Points on a hilly landscape, in no order, each with its height.
A ball rolls from a point to the lowest of its 2 nearest points, and stops where none of them is lower. Distance is the straight distance between rows; heights are no part of it.
k_366: [165 130 108  99 118 137 184 137 198 140  88 155  56 148  87  39 120  91
 102 132 118 138 156]  h=4.64
k_434: [120 109 146 114  92 142  89 143 170 114  91 195  28 147 105  75 149  80
 105 141 144 143 189]  h=6.53
k_699: [127  95 176 119 135 115  96  97  90 165 173 151 157 148 137 161 122 163
  72 111 131 140 109]  h=5.06
k_993: [117 123  95 112 129 137 143 141 136 135 151 115 105 117  68 112  85 117
 159 119 101 133 116]  h=1.95
k_117: [131 142  73 124 174 101 153 177 158  94  83 112 155 142 119 137 144 159
 145 124  84 102 125]  h=2.13
k_230: [131 106 162 134 104 107 162 124  97 161 126 111 181 102 161 175 106 175
  74 147 182 125  98]  h=6.17
k_321: [ 82 156 182 160  95 124 115 105 135 167 158 156 148  76 225 174 129 143
 106 165 189 119 117]  h=5.24
k_841: [ 97 148 122 161 111 162  98  83 109 122 131 135 150  82 205 131 133 109
 143 137 144 102  85]  h=3.06
k_40: [123 150  79 128 101 131 189 182 115  96 103 114 148 121 102 166 144 132
 189 145 133 117 124]  h=3.04
k_800: [129 131 124 154 122 152  86 138 120  83 113 130 153 123 131 177 136 122
 173 147 122 128 145]  h=3.92
k_641: [151 117 165 169 118 152  33  77  90 119 184 165 146 131 182 161 128 106
 122 144 146 143 152]  h=6.33
k_194: [152 123 161 139  95 146  64  81 100 115 155 163 138 163 161 132 155 112
  85 117 125 158 146]  h=6.29
k_719: [154  97 142 155 124 110  58 124 109  77 105 166 151 143 168 136 124 142
 111 168 110  97 143]  h=7.48
k_978: [119 130 137 105  83 140 168 103 113 154 205 144 138 150 162 101 138 126
  92 124 161 141 102]  h=8.23
k_785: [166 120 151 154 123 154  79 116 168 105 150 112 141 164 179  81 150  97
 102 134 118 132 146]  h=6.93
k_488: [103 149 138 133 120 165 147  98 122 127 138 126 153 106 176 118 145 104
 112 115 135 107  88]  h=2.36
k_37: [136 117 117 157  98 162  97 137 111 112 144 123 126 112 111 177 115 106
 178 164 151 162 141]  h=4.38
k_838: [172 137 104 138  93 174 161 118 148 147 163 114  91 154 130  53 111 100
 117 147 145 162 122]  h=6.38
k_667: [140 155 121  88 106 161 173 128 161 112  99 158  89 160  97  84 165  92
  86 139 111 121 140]  h=4.15
k_267: [ 85 121  90 136 125 148  62 145 184 100 122 136 109 125 102  96 120 128
 152 102  87 127 131]  h=8.21
k_947: [166 123 101 131 104 142 130 142 213 126 120 119  75 140  86  41  93 107
 124 150 126 162 162]  h=5.05
k_826: [164 130 151 103 121 115  98 110 139 144 142 150  72 194 127  44 150 107
  66 107 156 168 160]  h=1.28
k_32: [162 142  95 104 113 110 203 163  95 128 107 120 138 154 111 140 136 152
 119 125  78 117 111]  h=6.30
k_518: [105 141 193 154  89 102 134  95 108 172 134 121 148  74 223 172 110 127
  85 176 212 149 119]  h=5.96
k_690: [118 151 100 158 165  97 182 172  96 160 106  86 161  93 134 177 122 153
 197 143 167 116 101]  h=2.70
k_269: [116 129 109 148 125 160  77 128 191 140 160 133  92 142 105  76 123 111
 154 109  91 157 139]  h=7.84
k_44: [146 133  99 131 127 144 143 158 207  98  95 119 108 134 102  88 125 116
 128 125  90 137 155]  h=5.43
k_808: [110 118 145 113 133 147 151  95 111 180 194 123 114 102 125 118 100 139
 131 111 125 123  85]  h=2.69
k_617: [105 145  53 139 179  94 129 177 152 114  72 109 136 132  95 101 121 173
 186  95  80 108 122]  h=1.54
k_102: [151  95 177 121 137 123 102  96 135 162 177 102 165 163 155 124 134 145
  60  90 119 163 126]  h=5.63
k_306: [183 110 147  98 108 117 146 111 135 158 124 137  77 195 110  66 129 126
  56 113 101 178 158]  h=2.35
k_240: [ 96 150 100 129 157 100 218 138 105 166 132  88 156  90 109 161 111 148
 181 119 146  86  97]  h=3.28
k_3: [156 167  81 137 119 176 192 135 143 157 118 111 105 141 111 126 127 119
 152 127  82 170 125]  h=6.31
k_884: [125  91 121 119 147 103  83 151 140  80  89 116 128 104 104 104 105 125
 152 152 122 106 129]  h=9.43
k_795: [126 145  94 145 138 144  94 173 133 100  88 122 130 141  95 169 152 117
 182 100 109 159 144]  h=3.15
k_661: [144 112 126 127 141 140 119 131 122 136 116 115 129 145 144 105 112 147
 116 128  89 118 101]  h=2.84
k_301: [124 108 150 103 127 103 148 114 118 170 179 134 172 138 119 176 120 188
  81  98 105 128 123]  h=4.37
k_771: [107 135 147 120  67 127 174 101  80 149 164 135 138 138 185 145 151 128
  91 135 167 159 107]  h=7.93
k_901: [103  96 135 109 155 100  61 126 132  78  79 141  73 101  97  91 113 104
 154 125 129  99 149]  h=9.22
k_793: [ 84 143  99 165 157 149  98 125 104 125 117 147 163 100 160 152 122 142
 158 119 125  80  74]  h=3.53
k_987: [124  94 120 100 203  63 138 177 135 126  87  81  99 120  90 114 100 153
 155 108 117 104 157]  h=2.11
k_608: [155 147 150 137 161 165  95 119 137 134  97 120  94 159 129 138 150  95
 112  95  83 161 142]  h=4.65
k_899: [ 89 175 159 151 111 102 140 122  70 145  97 154 139  75 198 223 139 142
 149 162 189 128 107]  h=7.33
k_256: [119 136  95 121 200  81 149 157  76 139 109  91 173 114  89 168 130 139
 167 135 181  87 119]  h=2.14
k_274: [169 128 151 139 114 138 131  89 152 137 169 102 181 175 185  98 159 121
  71 112 129 154 132]  h=6.21
k_946: [168 158  91 128 114 145 210 156 133 120  99 140 117 156 102 125 141 124
 122 136  80 143 127]  h=6.42
k_591: [ 74 126  71 121 181  83  86 172 142 125  69 128  96 131  81 113 121 168
 175  80  88 121 141]  h=2.37
k_966: [164 119 152  77 134 112 137 123 148 124 129 121  90 157 102 110 134 120
  91 105  97 149 167]  h=2.88
k_285: [151 163  74 145  83 198 178 125 159 156 137 120  85 136  93  91 112  97
 155 132 122 175 127]  h=6.14
k_994: [ 76 117  79 145 155  97  87 152 152 104  55 107  81 113  49  98 127 144
 182  82 134 144 157]  h=3.29
k_655: [102 168 141 170 140 103 148 141  83 159 116 148 160 103 206 215 130 180
 135 176 193 108 116]  h=6.98
k_796: [107 155  89 135  92 130 210 178 121 125 142 139 133 115 150 183 141 139
 172 165 125 130 116]  h=3.54
k_461: [106 159  74 119 132 124 169 170 131  86 102 117 125 115  50 153 143 130
 191 127 115 117 127]  h=2.71
k_361: [ 79 186 101 139 124 111 196 165 108 158 114 131 142  91 171 186 131 159
 181 159 150 127 113]  h=3.46
k_971: [133 113 161 108 101 111  66 128 151  92 117 189  71 163 154  61 159  97
  80 139 125 119 168]  h=4.92
k_423: [160  87 176 111 123 134  94 102 111  97 132 113 101 115 103 104 117  88
 103 146 155 136 151]  h=5.22
k_642: [168 117 127 115 103 122 205 142  94 126 141 100 142 142 132 159 115 141
 117 148 126 146 112]  h=6.11
k_313: [162 139 121 151 143 161 103 124 191 129 183 120 129 169 137  63 129 103
 110 129 115 148 157]  h=7.40
k_305: [168  83 162 106 100 100 155 124  94 124 143 104 182 133 123 165 120 156
 100 165 167 130 115]  h=5.83
k_814: [130 115 162 118 125 136 107  60 109 144 138 122 143 136 171  93 138  95
  76  96 122 105  86]  h=3.19
k_362: [105 104 155 114 132 114 152 111 114 185 203 124 165  94 126 152  86 172
 105 129 145  95  95]  h=3.49
k_963: [158 104 148 128 122 133  76 128 138 102 150 123  97 132 102 133 101 100
 167 155 136 145 151]  h=4.80
k_638: [126 112 126 107 145 152 158  93 137 157 173  90 107  98  84 102  82 107
 145 108 119 128 101]  h=2.17
k_502: [119 119 103 116 199  84 126 157 113 129 100  98 129 112  93 145 134 144
 176 114 143  90 138]  h=1.66
k_49: [104 123 110 126 168 108  74 151 139  88  61  92 115 100  53 134 134 134
 197 102 147 144 161]  h=3.95
k_60: [113  94 176  82 151 120 104 105 147 100 105 108 116 115 123  78 119 110
  85 115 121  82 121]  h=4.18
k_790: [113 138 128  87 117 145 186 135 127 109 161 150 141 119  88 169 154 125
 132 132 114 103 147]  h=4.88
k_397: [138  96 140 101 183  92 138 144 135 137 100 106 105 127 108  98  92 152
 128 118  82 112 110]  h=2.47
k_587: [ 95 137 154 177 118 158  86  95 142 140 179 139 164  86 216 148 125 110
 138 154 161 116 123]  h=4.05
k_519: [ 84 128 110 131 127 147  43 114 146  74  87 148  92  99  90 100 122  98
 151 106 100 119 153]  h=8.73
k_760: [142 154  79 130 113 160 173 139 225 136 153 116 135 144  93  90 111 119
 151 123 102 142 163]  h=5.80
k_297: [136 135 163 186 106 143  63  73 104 142 178 171 164 109 203 166 127 121
 105 139 147 104 125]  h=5.20
k_414: [140 100 173 116 101  94  63  99 142 121 131 175  96 180 140  56 166 108
  72  96 135 138 172]  h=3.26
k_756: [147 122 155 162 121 123 103 103  88 119 112 135 203 129 185 170 140 154
  88 140 146 107 111]  h=6.88
k_995: [158 132 164 135 124 148  68  90  96 137 120 152 100 189 151 111 149 101
  79 110 103 153 130]  h=5.51
k_150: [ 97 149 145 132  92 129 166 123  78 132 119 154 131 104 183 177 145 129
 139 149 163 142  98]  h=7.63
k_555: [149 128 131  86 127 122 203 150 179 110 168 131 155 164 100 149 142 141
 107 128  91 128 161]  h=4.19
k_557: [107 122 127 129 153 107 140 145  67 165 152 138 130  87  94 199 118 150
 180 139 170 113 108]  h=2.21
k_837: [123 102 183  89 157 128 117  87 117 133 114 106 139 111 115 124 128 110
  84  97 122 106 110]  h=3.80
k_877: [ 94 145  66 131 115 138 140 154 136 124 120 109 116 107  56 121 129 127
 182  96 110 137 120]  h=2.33
k_734: [143 121 128 150 126 122  82 120  86  89 106 155 173 130 183 136 143 144
 105 142 122  96  96]  h=7.16
k_462: [ 79 143 121 106 128 111 184 139  81 157 162 127 130  66  87 159 109 139
 173 130 147 102 104]  h=2.86
k_288: [119 119 158 160 128 124 127 126  87 148 134 160 184 102 171 184 117 174
 104 150 176 101 107]  h=6.54
k_569: [150 142 121 154 167 134  74 155 130 117  80 108  91 146 108 151 131 118
 153 102  77 167 152]  h=3.93
k_149: [170  88 182  98 115 116 132 104 105 108 129  95 140 138 126 134 138 106
  96 157 167 145 139]  h=5.52
k_289: [ 85 154  83 135 178 119 145 152 112 111  89 125 172 129 135 132 156 148
 159 112 106  75  84]  h=2.76
k_768: [151 115 136  97 115 136 170 121 176 127 181 142 115 165  99  97 129 124
  94 133 115 136 156]  h=3.47

For each start below, name the point where the ball stops.
k_267: k_993
k_301: k_993
k_518: k_488
k_796: k_993
k_899: k_795
k_555: k_826
k_641: k_488
k_946: k_795
k_719: k_795
k_734: k_795
